A landscape with many valleys, sampled at points; each row gives a point and its height.
From any point a ball rolls to the lowest of the 2 points nearest to it. It stops when none of these is lower. Distance is the straight distance between rows; heights are no part of it.
z_826: [173 106  83 108 141 120 163 136 146  87 124 130 114 136  98 102 147  96
 132 131 172 168 171 149 151 118 114  94 136 154]  height 168
z_866: [138  87 119 164  68 162 106 117 116 123 125 157 124 103 179 100 112  84
 129 119 156 121 117  74 186 169 176 111 120 139]  height 779
z_723: [100 154  93 160 124 125  81 156 146 112 169  88 196 118 149 149 122 158
  79 134  90 139 144 193  97 101 142 116 185 123]  height 540
z_785: [145 135  82 132  83 132 108 110 131 100 110 146 150  92 145 118 139 144
 168 106 123 118 120 145 145 160 151 131 155  96]  height 428
z_904: [ 95 129 171 148 142 168 116 113  73 142 119 169 123 126 131 145  95 121
 100 172 126  93 122  80 112 142 120 148  80 178]  height 183
z_829: [ 68 159 130  59 136  72 161 130 141 182 149  96  96 170 124 162 196 171
 110  97  87 121  87 164 101  77 144 106 136  75]  height 385
z_302: [ 63 196  93 104 107  70 143 147 128 156 147  86 117 164 161 149 194 156
  97 129 124 105 130 153 106 107 143  91 174  91]  height 674
z_159: [127 125 124 147 130 133 109 128 120 131 143 125 143 107 118 125 103 138
 127 136 104 127 112 147 105 129 132 157 120 155]  height 387
z_306: [ 75 149 154  92 131  55 125 120 124 178 133 111 172 145 119 140 163 208
 122 147  61 105 115 162  79  76 111 127 134 117]  height 358
z_490: [ 92 112 129 124  94 126 110 119  95 114 122 182 145 120 136 138 148  99
  83 159 178 111 165  81 167 149 140 103 130 153]  height 240
z_76: [ 94 113 151 135 147  73 105 155 144 144 135  84 160 167 117  94 161 154
 103 126  98 164 116 189 103  55 122 111 110 139]  height 307
z_425: [123 149 128 131  89  63 118 103 126 157 105 123 147 122 137 124 131 198
 179 128  62  77  88 142  97 124 115 145 120  99]  height 465
z_790: [ 88 141 168 100 143  89 143 110  93 166 110 165 111 142 101 123 151 149
 111 149 105  81 116 105  94 112  98 140 101 144]  height 238
z_335: [102 166 137 179 118 141 150 116  99 167 128 131 132 125 169 128 128 150
 147 125  41  60  64 117 114 146 165 179  82  98]  height 337
z_665: [114 172 115 112 113 207 164  98 104 142 121 180 140  97 157 154 144 109
 136 106 119 129 120 103 146 187 172 181 134  73]  height 582
z_244: [ 78 139 109 168 153 141  82 162 117 113 162  93 178 134 171 135 131 131
  55 125 109 156 163 183 118 100 156 100 162 132]  height 556
z_710: [114 117 105 108 131  46 117 139 143 124 114 109 163 146  93 112 161 169
 137 134 122 156 148 190 119  66  87  92 150 143]  height 647
z_455: [ 75 175 129 125  62 163 132  95  68 140 120 175 143 118 204 152 165 111
 110 143 122  90 129  91 163 180 179 143 131  74]  height 729
z_948: [156  67 147 175  82 139 108 116 141  92  99 141  94 133 153 120 111  67
 125 141 174 131 133  73 188 143 134 102  89 160]  height 384
z_96: [ 92 147 144 155  98 123 107 108  85 137 120 144 153 126 149 133 150 139
  97 149 130  80 117 129 123 140 152 133 126 123]  height 117
z_905: [151 103 120 183 145 106 112 143 131 115 131  63 121 164 150  64 148  75
 115 129 132 141  87 152 132  94 164 123  89 125]  height 820
z_62: [103 110 121 145  58 182 107 109 102 125 122 176 128  79 188 119 123 117
 138 115 139 113 115  52 183 182 181 127 120 130]  height 769
z_869: [178  82 145 141 126  97 130 136 153  87  69 109  88 169  86 146 120 105
 152 138 160 167 167 136 133  87  61  87 121 177]  height 158
z_489: [141 163  98 142 167 135 122 163 180 139 198  44 139 140 160 112 133 120
  97  86 101 172 109 172 131 103 168 131 151  63]  height 201
z_322: [109 125 105  87 132  55 140 140 134 126 112 114 130 170  95 113 170 136
  99 127 132 147 157 170 127  75 110  72 133 120]  height 643
z_959: [163  87 134 179  74 150 107 126 134 130 116 140 106 111 166  97 101 108
 148 110 130  94  98  99 171 161 159 125 109 133]  height 788
z_103: [146 106 101  98 157 105 144 152 159  99 122 113 140 139  84  91 136 131
 151 128 156 185 144 170 107  90  96 114 148 145]  height 621
z_778: [ 83 165  99  83 103  61 153 146 134 143 151  99  94 170 136 138 207 156
 100 115 117 133 149 169 126  92 129  62 167 100]  height 664
z_605: [162 163  97 125 157 137 128 129 175 133 169  82 167  88 126 111 119 153
 165  78  79 154 101 153 113 139 142 171 136  61]  height 264
z_442: [101 160 133 121  90  80 110 107  94 123 100 152 144 124 133 136 151 172
 111 146 123  79 136 120 124 139 125 127 148 116]  height 186
z_377: [134 104 145 133 144 206 125 110 112 126 146 181 133  98 127 162  68 103
 125 147 144 123 134 101 136 174 126 145 130 165]  height 323
z_573: [113 150 125  90  94  65 161 123 110 127  96 154  88 156  94 122 181 108
  97 128 166  93 172  98 147 118 105 108 111 117]  height 581
z_593: [ 96 151 116 153 125 102  88 135 123 121 140  83 177 119 148 135 129 167
 108 137  80 125 111 174 104 110 144 137 153 125]  height 524
z_14: [102 192 126  77  96  67 144 114 131 155 118 101 123 143 137 136 181 175
 138 129  92  98 109 156 107 112 135 104 157  79]  height 410
z_500: [191  84 155 111 185 133 136 124 171 108 127  83  98 137  97 124  77 103
 177 139 161 189 147 140 129 127  88 117 135 152]  height 19
z_853: [198 111 116 107 115 143 165 124 163 123 107 136  73 122 113 105 118 115
 185  94 156 130 110  95 164 165 115 132 129  98]  height 165
z_607: [146 158  64  77 104 127 151 110 122 115 113 157 140  84 112 137 143 148
 151  95 130 131 133 146 121 156 137 144 180  76]  height 529
z_448: [134  80 153 148 139 141 126 142 129  94 110 133 112 166 118 125 121  75
 100 151 199 169 162 115 150 111 107  92 107 192]  height 211
z_554: [171  63 120 172  77 105  86 122 154  75  69 138 140 137 131 152 106 121
 175 144 173 161 176 131 167 118  65  91 150 205]  height 261
z_58: [191  51 138 189  90 141 130 121 172  91 110 116  77 154 174 100 107  58
 156 139 171 150 131 111 193 133 126  96  99 154]  height 356
z_41: [159  79 117 132 153 169 139 140 136  86 129 133 133 150 122 112 119  63
 116 145 193 183 176 121 153 120 122 101 138 171]  height 157
z_402: [160  84 163 138 105 136 107 107 142 129  81 144  68 130 123 146  76 132
 169 136 118 109 108 106 125 150  97 142 112 165]  height 345
z_430: [185  73 114 126 158 179 139 124 152  95 162 117 114 124 121 122  82  79
 149 131 197 184 164 119 168 149 120 115 146 153]  height 221
z_172: [ 93 162 155 145 107 110 138 110  95 164 110 137 127 126 139 121 135 150
 137 155  89  62  81 106 109 143 137 160  80 107]  height 293
z_644: [136 159 135 153 134 138 154 115 136 186 144 123 136 115 161 115 101 148
 183 100  36  79  47 104 113 135 146 182  85  86]  height 376
z_595: [116 159 116  70 156 144 142 132 100 123 123 175 166  96  67 161 127 173
 131 137 103 127 158 132  95 147  89 159 149 135]  height 455
z_358: [147 101  99 115 110 126 153 133 136 112 117 138 100 146 139  88 171  61
 105 133 176 133 139 104 163 138 149 100 116 116]  height 269
z_422: [185  86 130 132 173 199 141 111 152 115 157 120 107 112 117 134  68  93
 166 120 166 160 128 105 147 178 110 133 136 120]  height 212
z_326: [104 118 119 193 125 154  76 145  92 101 160 134 198 110 170 143 109 116
  70 163 147 157 158 148 137 115 182  95 144 155]  height 273
z_717: [142 139 132 129 207 189 144 143 137 136 184 103 117 139 104 110 101  83
 103 102 138 167 127 116 128 138 139 161 118 104]  height 641
z_447: [ 84 135 164 128 145 101 118 117 104 163 119 143 143 131 111 135 115 168
 133 171  99  95 118 137  88 107  82 141 101 170]  height 285
z_530: [ 67 180 146  86 114  66 135 118 104 162 120 121 154 146 142 151 174 180
 111 147  89  89 127 133  91 106 116 109 146  99]  height 386
z_235: [129  92 114 136 119 149  85 129 122  93 127 167 169 100 114 141 107 125
 128 167 173 155 171 144 133 139  99 106 155 189]  height 355
z_287: [133 167 136  72 171 186 216  96 109 152 103 187  77 116 102 161 115 125
 171 126 108 104 114  82 112 162 113 171 107 117]  height 239
z_216: [130 184  76 155 143 187 120 129 151 120 155 123 197  74 167 159 110 144
 115  90  98 145 146 144 130 166 177 163 169  77]  height 9
z_526: [209  52 110 121  71 139 142 117 172 106  85 146  65 106 145 125 108 104
 190  92 158 154 135  88 183 161  95 104 143 144]  height 276
z_213: [114 117 100 161  89 135  98 135 104  84 150 119 191 118 167 125 127 105
  78 146 157 137 157 144 154 122 173 106 167 138]  height 233
z_426: [ 71 166  94 109  88  93 114 136  99 110 141 120 144 153 171 154 181 150
  97 154 139  97 177 156 122 131 144  83 189 101]  height 645
z_417: [173  84 171 142 187 140  91 141 154 121 141  88 134 138  99 123  68 111
 168 142 150 182 137 149 115  94  84 119 115 174]  height 102
z_827: [110 126 167 102 138 197 170 102  97 152 101 189  82 113 125 171 102  99
 146 152 136 107 128  47 129 171 120 160  91 151]  height 338
z_728: [119 149 100 117 108 133 100 111 121 107 125 146 172  84 136 149 133 166
 138 122 107 117 137 149 120 157 147 131 176 105]  height 462
z_303: [123 128 131 144  78  75 100 121 117 112  95 162 142 109 120 115 142 153
 142 146 158  89 144 111 138 135 116 115 142 144]  height 243
z_771: [120 149  86 116 129 131 136 138 137 104 149 113 143 129 137 117 149 135
  96 110 122 139 129 161 111 134 161 116 171  90]  height 574
z_510: [118 130 101 123  75 102 135 121 120 100 111 131 137 131 161 121 168 101
 103 130 158  94 136 120 162 152 163 107 154  86]  height 324
z_350: [166 138 150  79 144 171 184 101 144 152 110 158  68 101  99 162  90 139
 194 123 109 122 111  85 117 173  99 169 125 122]  height 166
z_338: [145  86 142 158  41 104 160 112 147 118  92 155  74 154 141 135 157  67
 124 121 192 103 127  40 187 139 101 103  94 136]  height 339
z_620: [146 166 117 177 152 140 113 155 171 134 177  59 146 126 187 106 113 100
  89  87  99 144 100 148 133 117 188 147 120  80]  height 244
z_84: [139 121 103  92 166 113 138 151 140 118 146  95 141 139  96  93 146 123
 119  98 120 173 128 175 116  97 137 116 142 121]  height 605
z_773: [ 87 102 122 158 147  75  79 164 120 106 127  63 166 177 133 108 158 153
 109 142 120 167 132 197 122  42 126  90 105 161]  height 279
z_940: [ 66 134 148 140 105 136 109 108  77 122 118 172 163 116 144 131 137 125
  87 155 136  96 149  88 140 143 134 117 128 143]  height 187
z_777: [101 124 169  99 153 159 159 109  94 131 107 176  73 128 107 181 101  98
 102 154 157 112 140  64 129 160 109 134  91 165]  height 374
z_403: [ 76 116 198 154 146 153 109 122  75 149 119 158 121 149 140 141 112 100
  61 185 160 104 150  83 119 132 134 121  76 183]  height 121
z_553: [ 99 123 109 124  67 114 126 109  97 103 135 161 162 115 169 113 158 105
  96 142 163 112 146  99 170 163 157  93 141 129]  height 284
z_109: [173 105  92 148  93 127 139 122 142 117 109 124 117 112 147  96 122 119
 175 121 140 114 119 123 150 153 147 143 135 113]  height 701
z_797: [183 131 119 128 195 176 156 131 165 142 187 108 120 118 111 100  86 100
 140  93 136 167 119 104 138 157 128 172 116  81]  height 658
z_75: [ 77 161  94 103  85  57 130 147 120 109 134 104 128 174 154 133 199 159
  96 146 133 126 172 164 126  95 122  56 192 106]  height 656
z_823: [153  74 167 180  51 111 124 122 149 126  77 136  65 162 146 124 126  76
 132 128 174 100 119  73 187 134 106 112  85 162]  height 369
z_987: [151  83 149 168 159 141  78 151 138 105 137 111 147 129 123 124  88 136
 158 160 145 158 134 158 116 112  99 129 126 193]  height 163
z_122: [119  92 136 130 182 177 129 152 120 102 147 140 125 138 109 122 119  78
  84 136 183 180 175 120 134 129 131 119 135 171]  height 215
z_347: [ 87 143 188 139 118  67 114 122  91 160  90 153 102 143 108 122 158 148
 112 153 140  59 125  89 119 110  92 126  92 134]  height 184
z_92: [201  48 116 180  92 140 116 120 169 106 105 121  82 129 161 110  89  94
 195 117 151 148 137 107 178 157 102  94 134 139]  height 322
z_82: [152 152 133  73 120  75 180 123 129 140 106 136  69 144  64 123 157 125
 133 108 146 105 143 115 133  89 109 111 103 128]  height 538
z_714: [ 97 160 149 164 127  97 117 148 144 160 150  73 154 141 167 129 130 147
  95 120  62 102  72 156  93  88 166 141 111  97]  height 346
z_198: [204 120 134  83 133 174 167 100 157 131 113 138  63 100  95 131  81 117
 188 112 137 143 119  97 131 175 106 145 141 104]  height 85
z_924: [151  91 157 139 155 136 130 135 123 110 122 101  77 172 115 111 117  74
 110 151 178 156 132 126 136  98 121 122  89 179]  height 255
z_584: [152 144  90 159 144 138  95 146 161  97 162  95 184  96 157 122  97 152
 131 102 107 158 128 171 121 132 143 157 165 101]  height 246
z_664: [ 74 124 159 115 139  51 103 138 125 174 142  97 163 168 121 137 173 181
 109 123  79 133 118 178  90  49 119 104 124 130]  height 332
z_457: [179 104 178  94 164 110 154 138 160 136  99 104  60 137  83 128 100 123
 168 123 141 144 110 118 117 111  83 131 104 151]  height 167
z_632: [ 89 174 116 137 133 146 114 126  95 136 147 112 138 130 158 140 161 117
  71 122 114 112 130 138 113 143 173 138 146  96]  height 702
z_162: [158 103 159 154 146 103  92 125 163 151 121 124 156 116 113 130  77 166
 206 152  75 128  94 148  97  95  93 143 111 177]  height 353
z_552: [168  63 146 163 115 119  89 136 154  85  66 110 121 161 113 154  96 113
 157 157 177 165 176 135 144  96  76  86 114 199]  height 214
z_321: [128 106 161 134 152 107 100 139 131 132 110 136 147 121 101 124  93 163
 163 167 105 106 110 149  87 101  73 155 107 171]  height 321
z_418: [ 74 171 132 132 123  99 113 136 117 139 148  93 122 148 154 128 163 143
  80 138  99 107 113 151 104 111 152 115 134 100]  height 690
z_780: [164  88 148 133 143  87 107 138 158 106 106 101 118 139 104  98 130 131
 169 132 142 150 111 152 122  91  95 115 109 173]  height 406
z_983: [128 156  96 103  95 147 132  95 108 126  99 197 142  95 128 147 126 160
 185 126 109 100 130 121 120 173 119 151 163 109]  height 528
z_77: [117 124 129  79 169 165 134 146 114 116 129 161 133 115  75 139 111 118
 105 130 151 156 151 130  99 140 106 128 150 162]  height 632
z_432: [108 150 154 162  90  73  93 109 117 157 124 105 163 130 157 122 136 185
 136 158  71  69  87 145  98 125 142 135 116 114]  height 488
z_180: [134 105 171 103 227 164 139 141 153 156 161 116 125 133  80 152  79 120
 139 123 110 181 148 130  90 104  81 157 117 160]  height 537
z_967: [111 130 112 112 149 123 146 141 137 120 143 101 127 146 112  99 146 124
  92 110 113 138 108 155 120 115 155 139 126 105]  height 590
z_707: [127 186  91 166 165 178 102 162 135 122 161 124 202  84 146 156  96 152
 100 107  83 138 137 147 110 142 152 160 146 117]  height 112
z_197: [104 119 202 171 101  76 111 132  96 143  91 165  92 140 128 147 131 140
 104 165 156  71 148  54 129 126  78 118  85 160]  height 118
z_910: [172  78 115 136 149 122 137 145 161  80 103 113 104 165  88 119 122 101
 152 140 177 178 162 154 135 110  92  79 129 175]  height 94
z_968: [120 123 158 153  90 110 118 104 119 136 100 157 117 114 120 126 126 153
 144 145 122  84 107 106 131 148 111 127 110 159]  height 294
z_649: [ 60 189 128 143 113  77 101 147 132 150 167  61 126 159 187 153 186 155
  87 132 111  99 108 164  96 100 140 106 157 110]  height 681
z_145: [195  76 186 103 152 121 148 127 175 112  99  76  52 150  93 140  77  95
 176 115 149 177 127 123 143 114  77 117 106 141]  height 104
z_223: [ 54 155 177  83 139  66 142 140 125 183 166 109 127 179 127 152 170 179
 103 117  87 126 115 159  84  66 131 103 135 104]  height 359
z_716: [ 97 101 170 110 119 178 135 114  98 121 125 165  93 115 138 164 108  77
  81 154 177 121 145  64 151 156 131 113 108 181]  height 354
z_662: [164 125 129 143 152 125 121 119 200 155 165 103 187 102 121 106 108 174
 199 102  81 138  84 158  96 111 119 171 127 105]  height 326
z_433: [152 150  91 179 143 177  90 135 145 116 173 141 195  68 147 138  77 161
 137 114  91 141 124 151 125 143 155 161 154 119]  height 185
z_342: [118 100 126 193 170 108  82 167 117 112 135  75 174 166 130 103 130 117
 116 153 143 171 133 177 120  53 146  88  93 184]  height 247
z_646: [154 117 129 123 138 102 115 136 172 155 136 116 171 102 105 121 108 187
 204 128  78 125 100 161  98  95  85 162 115 143]  height 362
z_55: [128 164 165 106 136 182 194  98  94 167  84 186  72 120 119 166 124 119
 161 119 125  93 107  64 129 172 128 187  79 119]  height 292
z_619: [136  92 155 185 158 115  66 147 134 104 116  85 155 154 135  99 109 111
 154 170 147 154 127 175 119  71 116 115  98 190]  height 213
z_22: [160  88 157 143 110 105 119 124 162 113 101 116  85 139 111 116 104 119
 162 135 149 125 119 119 122 116  98 126 103 168]  height 380
z_855: [105 146 161 159 121 138 138 104  78 161 110 160 110 132 154 146 115 128
 120 164 102  54 106  81 102 160 116 154  73 147]  height 242
z_960: [120 176 100 111  89 176 153  94  98 136  97 200 139  90 148 160 137 130
 171 109 120 119 123  92 144 194 134 169 152  97]  height 558
z_590: [120 172  83  85 118 145 136 100  91 114 104 182 167  86 107 159 140 167
 141 134 109 122 147 129 116 159 133 146 175  98]  height 496
z_930: [188 100 109 130 163 158 150 124 177 118 172  99 104 120 119  81  91  97
 173 102 153 155 113 128 148 150 127 143 127  88]  height 673
z_522: [ 92 131 118  82 143  81 158 141 110 129 124 121  85 165  86 117 174 128
  90 119 147 126 142 152 128  91 127  95 122 115]  height 630
z_137: [182  77 132 132  95 161 146 120 153 117 109 149  58 116 146 115  98  85
 178  92 161 133 122  77 174 181 122 117 126 127]  height 227
z_204: [153 128  72 114  53 130 156 121 135 103 110 126 115 130 162 106 170 104
 140 115 149 123 122 123 190 162 177 106 153  72]  height 357
z_267: [199  90 110 141 122 136 126 131 173 107 130 102 102 126 129  95 109 125
 182 108 134 140 112 135 144 130 121 138 131 122]  height 687
z_131: [135 157 106 129 150 202 145 129 112 132 147 152 134 109 153 134 137  98
  92 110 127 133 115 110 137 177 180 172 127  84]  height 603
z_230: [141 147  70 101 142 148 137 130 153  96 144 134 164  98 115 131 135 137
 127  97 138 150 135 147 123 146 142 128 171  86]  height 557
z_264: [140 113  85  95 127 119 165 137 121  84 122 122 115 154 109 104 167  77
  98 124 167 147 154 140 140 126 134  83 128 122]  height 224
z_272: [141 129 140 133 148 190 139 105 108 140 128 158 123 102 139 147  82 119
 164 135 109 108 114 100 127 164 135 179 110 143]  height 271
z_493: [ 97 170 122 125 103 156 140 106  89 140 120 132 127 131 178 144 168 107
  87 128 130  94 113 108 144 167 179 156 131  77]  height 715
z_705: [ 93 175 107 102 178 149 168 159 141 164 180  84 113 154 128 143 144 132
  58  88  94 144 109 148 110 115 163 143 136  71]  height 441
z_616: [183 121 141 138 182 213 141 107 158 140 157 133 103  95 121 151  45 121
 170 120 123 155 130  98 127 173 107 169 134 122]  height 138
z_389: [115 133  88 151  90 158 115 120 108 108 143 132 164 113 179 139 132  99
  89 132 135 129 136 137 151 154 184 121 154  99]  height 180
z_300: [ 88 139 168 174 135  76  91 139 138 180 149  75 168 156 162 115 136 173
  94 144  70 122  85 176  93  56 150 145  93 133]  height 368
z_44: [ 99 138 102 142 161 155 108 170 113 105 163 109 163 137 132 131 125 131
  47  98 120 165 167 157 117 114 160 142 154 121]  height 573
z_830: [157 168 102 110 154 157 155 136 165 142 165  87 134 111 145 129 138 130
 130  82  84 145  85 150 125 136 180 176 129  44]  height 210
z_206: [168 101 150 109 144  58 130 136 183 134  82 103 130 147  78 116 122 146
 188 131 142 165 117 160 128  66  64 105 111 172]  height 429
z_4: [127 144  77 161 122 184 110 131 136 102 158 140 178  89 163 139 110 118
  97 115 124 145 137 124 157 167 195 148 166 102]  height 113
z_937: [188 100 120 177 101 127 134 131 145 133 140  97  83 134 170  63 138  87
 151 104 130 112  68 124 169 146 185 141  85  99]  height 806
z_266: [152 162 107 110 168 130 160 159 172 146 178  55 133 140 125 109 140 108
 113  83  95 155  87 158 121 105 159 149 124  60]  height 152
z_668: [151  71 106 169  88 110  66 128 133  84 106 154 167  99 131 125 104 137
 167 154 168 144 163 149 148 124  95  99 158 201]  height 312
z_752: [168 134  44 133  66 135 143 118 155  94 121 126 133 103 170 108 155 139
 160 107 143 120 114 148 163 173 171 111 162  68]  height 390
z_354: [138 138 165  72 130  78 165 122 138 159  95 130  89 138  48 136 145 145
 160 125 125 105 118 118 116  80  69 129 101 153]  height 514
z_761: [ 90 129 104  80 183 151 143 159 105 126 155 143 145 127  83 128 134 122
  87 106 153 178 158 156 107 128 118 134 161 132]  height 614
z_998: [ 81 152 158  93 111  49 143 131  99 143 107 147 109 155  90 125 184 157
  93 129 149  93 156 111 125  86  97 103 115 127]  height 600
z_170: [106 139 128 162  52 151 108  93  96 151 101 195 135  96 186 125 140 147
 149 130 124  84 121  58 163 192 157 126 131 126]  height 756
z_24: [ 80 181 114 157  68 161 121  90  77 149 107 203 139 104 189 151 152 144
 147 131  99  83 107  76 154 189 169 151 128  98]  height 743
z_555: [131 102 106  96 169  86 112 145 146 116 126 105 174 122  81 115 137 170
 145 128 122 171 148 202  93  74  97 114 152 152]  height 635
z_742: [128 115 130 193 120 159  65 132  93 102 160 152 179  95 151 121 100 118
 100 156 125 128 131 136 137 125 166 121 124 173]  height 311
z_735: [ 77 100 130 120 170 116 114 152  98 106 144 131 150 159  83 116 133 144
  79 136 157 171 183 173 120  99 105 108 141 172]  height 663
z_256: [156 144 123 133 174 206 136 125 132 141 160 151 136 103 121 138  75 123
 146 107 119 142 124 110 127 169 129 175 119 115]  height 209
z_237: [ 79 106 144 115 147 196 127 128  72 126 135 176 133 123 136 145 130  83
  52 159 172 135 152  85 138 137 144 125 104 158]  height 313
z_157: [187  98 149 143 144 173 107 123 165 142 132 105  79 117 136  96  69 121
 207 118 111 127 101 107 126 162 110 145 120 136]  height 258
z_936: [ 74 175  92  70  83 105 142 120  94 116 122 157 150 141 160 167 191 128
  98 135 152 111 174 124 135 156 148  89 190  90]  height 631
z_90: [124 137 119  92  89  91 149 113  91 121 110 164 125 134 103 129 181 118
  98 133 171 114 172  97 149 144 126 103 151 100]  height 599
z_721: [ 93 127  99  86 142  79 121 147 103 108 113 140 148 153  73 125 156 157
 101 135 153 164 181 165 117  86  97  93 146 153]  height 655
z_749: [158 109 178 129 221 198 132 140 146 133 172 105 123 135  99 147  50 104
 122 142 133 186 147 123 116 133  93 147 110 159]  height 559
z_361: [121 133 124 113 157 149 134 129 124 115 130 145 159 105  85 137 113 161
 147 138 110 128 126 133  83 133 117 161 136 142]  height 419
z_549: [145 139 137 130 128 134 155 116 135 163 125 127 130 124 123 118 119 176
 193 115  48  91  49 130  95 131 139 179 102 110]  height 408
z_28: [110  97 138 120 164 147 102 145 109 112 121 143 136 137  84 135 115 134
 101 157 161 155 159 139 109 115  91 121 127 195]  height 648
z_190: [ 85 145 159 109 138  80 152 132  81 150 112 126 102 166  88 102 173 120
  71 134 135  98 131 114 115 106 120 107  99 118]  height 615
z_899: [174  99 114 179 141 131 123 141 142 118 153  89 111 138 172  76 124  74
 127 120 149 127  93 135 155 115 167 137  94 101]  height 813
z_784: [129 141 117 135 182 191 141 141 118 136 173 118 124 130 140 128 118  78
  68  94 117 132 134 119 133 145 167 157 118  92]  height 623
z_832: [102 159 124 177  92  94  79 127 134 138 139 104 180 113 174 136 125 176
 131 134  59  90  95 173  93 119 151 152 149 104]  height 507
z_252: [174  87 146 156 102 124 114 119 165 144 103 121  78 119 134 115  73 158
 204 122 100 109  94 115 118 148 108 144 113 139]  height 306
z_962: [154 103 180 115 164 129 151 144 140 140 108  89  71 162  99 111 112  90
 123 137 151 146 104 119 118 106 107 136  82 159]  height 222
z_124: [ 92 110 200 159 103 114  96 120  86 134 100 167 112 147 133 152 122 110
  84 169 179  93 159  62 146 135 103 107  83 187]  height 43
z_88: [130 128 164  74 203 152 157 136 152 153 145 149 132 117  62 166  89 149
 150 126 101 141 137 136  75 104  69 154 118 168]  height 513
z_516: [160  89 120 129  56 115 163 125 137 105 102 148  82 145 138 106 167  56
 118 130 186 115 131  79 195 133 136 100 103 134]  height 308
z_298: [117 143 123  62 188 163 145 144 119 136 145 174 160 101  54 174  97 163
 139 146 102 147 151 139  71 122  67 151 152 159]  height 486
z_923: [125 175 126 169 123 109 122 120 133 155 155  77 135 124 162 117 140 142
 122 115  75 106  78 140 116 129 180 163 126  84]  height 317
z_136: [137 140 123 150 108 112 122 117 134 153 116 139 142 103 132 111 118 179
 190 127  80  89  89 138 106 127 133 168 122 126]  height 438
z_814: [135 110 117 171 104 151  88 116 117 111 131 139 160  98 150 112 109 135
 142 142 126 117 117 128 136 132 138 128 129 155]  height 350
z_592: [158 132 108 135 162 128 108 137 172 131 172  77 184 102 138 113 100 164
 154 102  87 153 100 169 120 103 131 159 144 106]  height 288
z_128: [103 188 116  54 102  44 156 112 111 153 115 123 106 134  97 140 197 179
 127 126 100 107 152 151 112  92 111  79 161  85]  height 435
z_617: [ 90 166 114  88  70  77 130 106  84 110  97 176 140 123 139 148 178 144
  97 145 161  98 184  89 154 159 136  89 170  86]  height 616
z_138: [ 91 152 106 104 189 172 145 164 119 116 173 120 142 135 105 138 129 115
  68  75 116 177 153 141 114 137 149 145 151 115]  height 594
z_740: [166  98 113 175  51 122 125 118 125 150 114 122  82 126 171  77 134  94
 154 104 136  73  79 104 181 156 167 126  99  91]  height 798
z_881: [111 184 128  56 114  75 165 107 103 152 103 147 109 122  56 145 175 171
 127 112 124  91 154 122 119 108 103 110 145  97]  height 463
z_875: [ 93 112 163 108 184 192 133 141  96 126 138 161 112 131 115 137 128  91
  64 149 168 149 156 114 127 137 124 132 109 191]  height 270
z_328: [ 78 162 114  73 149 111 163 150 141 162 162  95 102 149 117 156 173 144
  86  90  90 148 110 169  95 101 145 121 151  92]  height 412
z_708: [121 167 156  50 124  74 158 125 129 159  96 157 112 120  52 139 145 164
 146 130 121 114 151 122  99  97  70 109 130 139]  height 492
z_152: [169 101 164 142 168 172 123 112 146 128 150 108  88 109 116 140  56 119
 170 135 110 142 110 101 111 154 110 157 106 142]  height 206
z_56: [154 142 116  80 109 112 169 128 129 115  95 161  89 139  78 113 164 102
 123 109 175 119 148 108 148 132 110 104 119 126]  height 560
z_889: [122 184 111 167 148 154 126 154 140 148 168  86 141 123 179 132 128 122
  91  96  80 112  94 145 117 135 183 162 126  72]  height 281

Call two points neighbours if one is among the 2 nearest of the other. Go from one point of each pair to the other, from neighbour to neighbour, staying as low as possible. Name the highest point that can't be avoided.
z_500, z_910 -> z_948
z_500, z_198 -> z_777
z_616, z_41 -> z_430
z_266, z_216 -> z_592
z_266, z_124 -> z_646
z_41, z_500 -> z_924

For each start below, name the point where the ball stops.
z_180 -> z_216
z_881 -> z_500
z_328 -> z_500
